Each row is a point on a landscape with many peaks, with its height.
From any point a climber steps to the highest of the 5 points nearest to it. It stops when none of these is higher. Distance is the straight distance between rows; heights are no part of it.
K644 height 419: -2.624  2.030  1.190  -0.576  -0.440  -1.143  0.235  -1.047
K556 height 359: 0.913  0.796  1.313  -3.242  0.711  2.676  1.313  1.420
K987 height 554: 0.223  3.332  2.416  -1.960  -0.017  1.275  -0.007  0.767
K247 height 310: 2.382  3.015  0.903  5.137  -0.600  1.564  1.205  0.326
K489 height 514: -3.949  0.094  0.189  -3.939  -0.123  -2.541  -1.064  -1.234
K568 height 119: -0.380  -0.412  0.021  -2.843  0.294  1.292  0.763  0.835
K289 height 399: -2.650  -3.315  -1.118  -3.574  0.552  -4.446  -3.492  -2.228
K243 height 817: 1.912  1.654  0.447  3.713  -0.408  1.666  1.984  0.714
K748 height 353: 1.896  3.668  2.744  0.078  0.217  1.506  0.029  0.893
K795 height 398: -0.811  -5.063  -1.907  -4.076  1.108  -2.952  -3.059  -1.379
K445 height 422: -3.090  -2.608  -1.188  -4.207  0.580  -2.847  -2.027  -0.962
K501 height 834: 0.012  -3.473  -2.792  3.126  -0.291  -0.817  -0.167  -0.781
K786 height 525: 0.033  1.422  -0.773  5.546  -1.405  -0.245  1.321  -0.380
K669 height 460: -1.991  -1.311  -0.557  -2.569  0.053  -1.073  -0.546  -0.638
K202 height 420: -2.760  -0.168  0.301  -5.166  0.634  -1.216  0.091  -0.115
K271 height 672: 0.097  4.547  3.453  -2.988  -0.079  -0.087  -1.103  -0.140
K476 height 742: 5.909  4.005  2.640  3.987  -0.480  2.389  -1.293  2.505
K629 height 98: -0.661  -0.644  -0.969  1.184  -0.031  0.263  1.006  -0.040
K812 height 165: 2.491  2.092  1.774  -0.339  0.913  2.985  1.326  1.440
K962 height 471: -1.049  2.802  1.954  -0.859  -0.627  -0.164  0.134  -0.558
K518 height 124: -1.600  -2.579  -0.841  -5.181  0.802  -0.211  -0.306  0.056
K166 height 550: 3.296  5.603  2.557  5.174  -1.253  0.732  -0.968  0.900
K135 height 821: -1.760  -2.559  -1.408  -0.239  -0.320  -2.289  -1.307  -0.872
K290 height 805: 0.328  -0.686  -1.032  3.175  -0.316  0.898  1.764  0.091
K582 height 258: 0.830  1.312  2.395  -7.022  0.973  1.832  0.445  1.922
K751 height 613: -1.019  -3.825  -1.986  -1.056  0.606  -2.263  -1.935  -1.021
K848 height 103: 0.515  -0.818  -0.593  -0.725  0.362  2.149  1.582  1.115
K815 height 325: 0.197  -0.837  -2.049  6.362  -1.084  0.071  1.549  -0.426
K121 height 77: 1.418  -0.370  -0.416  1.859  0.301  2.501  1.909  0.792
K928 height 840: 1.255  -1.401  -1.803  3.716  0.121  2.113  2.178  0.510
K637 height 583: -0.321  -3.705  -2.619  1.473  0.094  -2.273  -1.529  -0.970
K980 height 861: -2.388  2.843  2.633  -5.331  -0.005  -0.844  -1.092  -0.380
K782 height 438: 3.205  3.937  2.829  1.880  -0.131  2.380  -0.198  1.894
K447 height 573: -0.362  -3.470  -2.056  -0.528  0.480  -0.729  -0.299  -0.479
K842 height 507: 1.749  4.509  2.215  4.311  -1.098  0.736  -0.089  -0.258
K470 height 604: 0.360  -3.639  -2.434  1.273  0.421  -0.270  0.186  0.043
K881 height 375: 1.341  2.438  0.980  2.269  -0.598  1.076  1.059  0.036
K312 height 186: -0.748  0.213  1.086  -4.630  0.735  1.332  0.592  0.773
K645 height 475: -2.946  -2.834  -1.308  -2.970  0.208  -2.908  -1.710  -1.535
K176 height 487: 1.379  -4.366  -3.356  4.708  0.175  0.607  0.751  -0.091
K808 height 567: 1.384  2.424  2.859  -4.522  0.853  1.672  0.008  1.454
K336 height 871: -0.547  2.154  0.160  3.475  -1.203  0.043  0.748  -0.638
K516 height 675: -0.190  3.058  3.012  -5.629  0.445  0.177  -0.416  0.790
K403 height 824: -3.159  -0.190  -0.581  -0.902  -0.503  -1.658  -0.518  -1.044
K791 height 239: 0.861  -0.852  -1.590  4.707  -0.684  0.978  1.372  0.013
K108 height 553: -0.237  -2.242  -2.677  5.595  -1.225  -1.855  -0.165  -1.344
K537 height 478: 0.363  3.885  1.769  1.418  -0.870  0.028  0.101  -0.129
K344 height 417: -1.476  -0.970  -1.832  4.031  -0.643  -2.415  -0.365  -1.193
K266 height 136: -0.044  1.395  1.127  -0.155  -0.046  1.141  0.971  0.307
K127 height 48: -0.055  -6.300  -2.294  -6.256  1.816  -2.217  -2.334  -0.368
K212 height 351: -0.685  -0.884  -1.695  3.991  -0.700  -0.558  0.610  -0.534
K278 height 536: -0.103  -5.243  -2.359  -2.110  1.042  -1.456  -0.890  -0.242
K724 height 20: 3.255  1.535  1.265  1.407  0.681  3.397  1.649  1.432

Call two points neighbours if one is among the 5 nearest of the other. Go from one point of each pair to the other, from neighbour to neighbour, staying as high as possible. Name the lowest point that can't be avoided.
K243 and K403 | K176
K980 and K501 | K489
K501 and K403 | K637

For each start below, name the point where the climber stops.
K266 | K980
K812 | K476
K962 | K980
K629 | K928
K748 | K980
K212 | K928
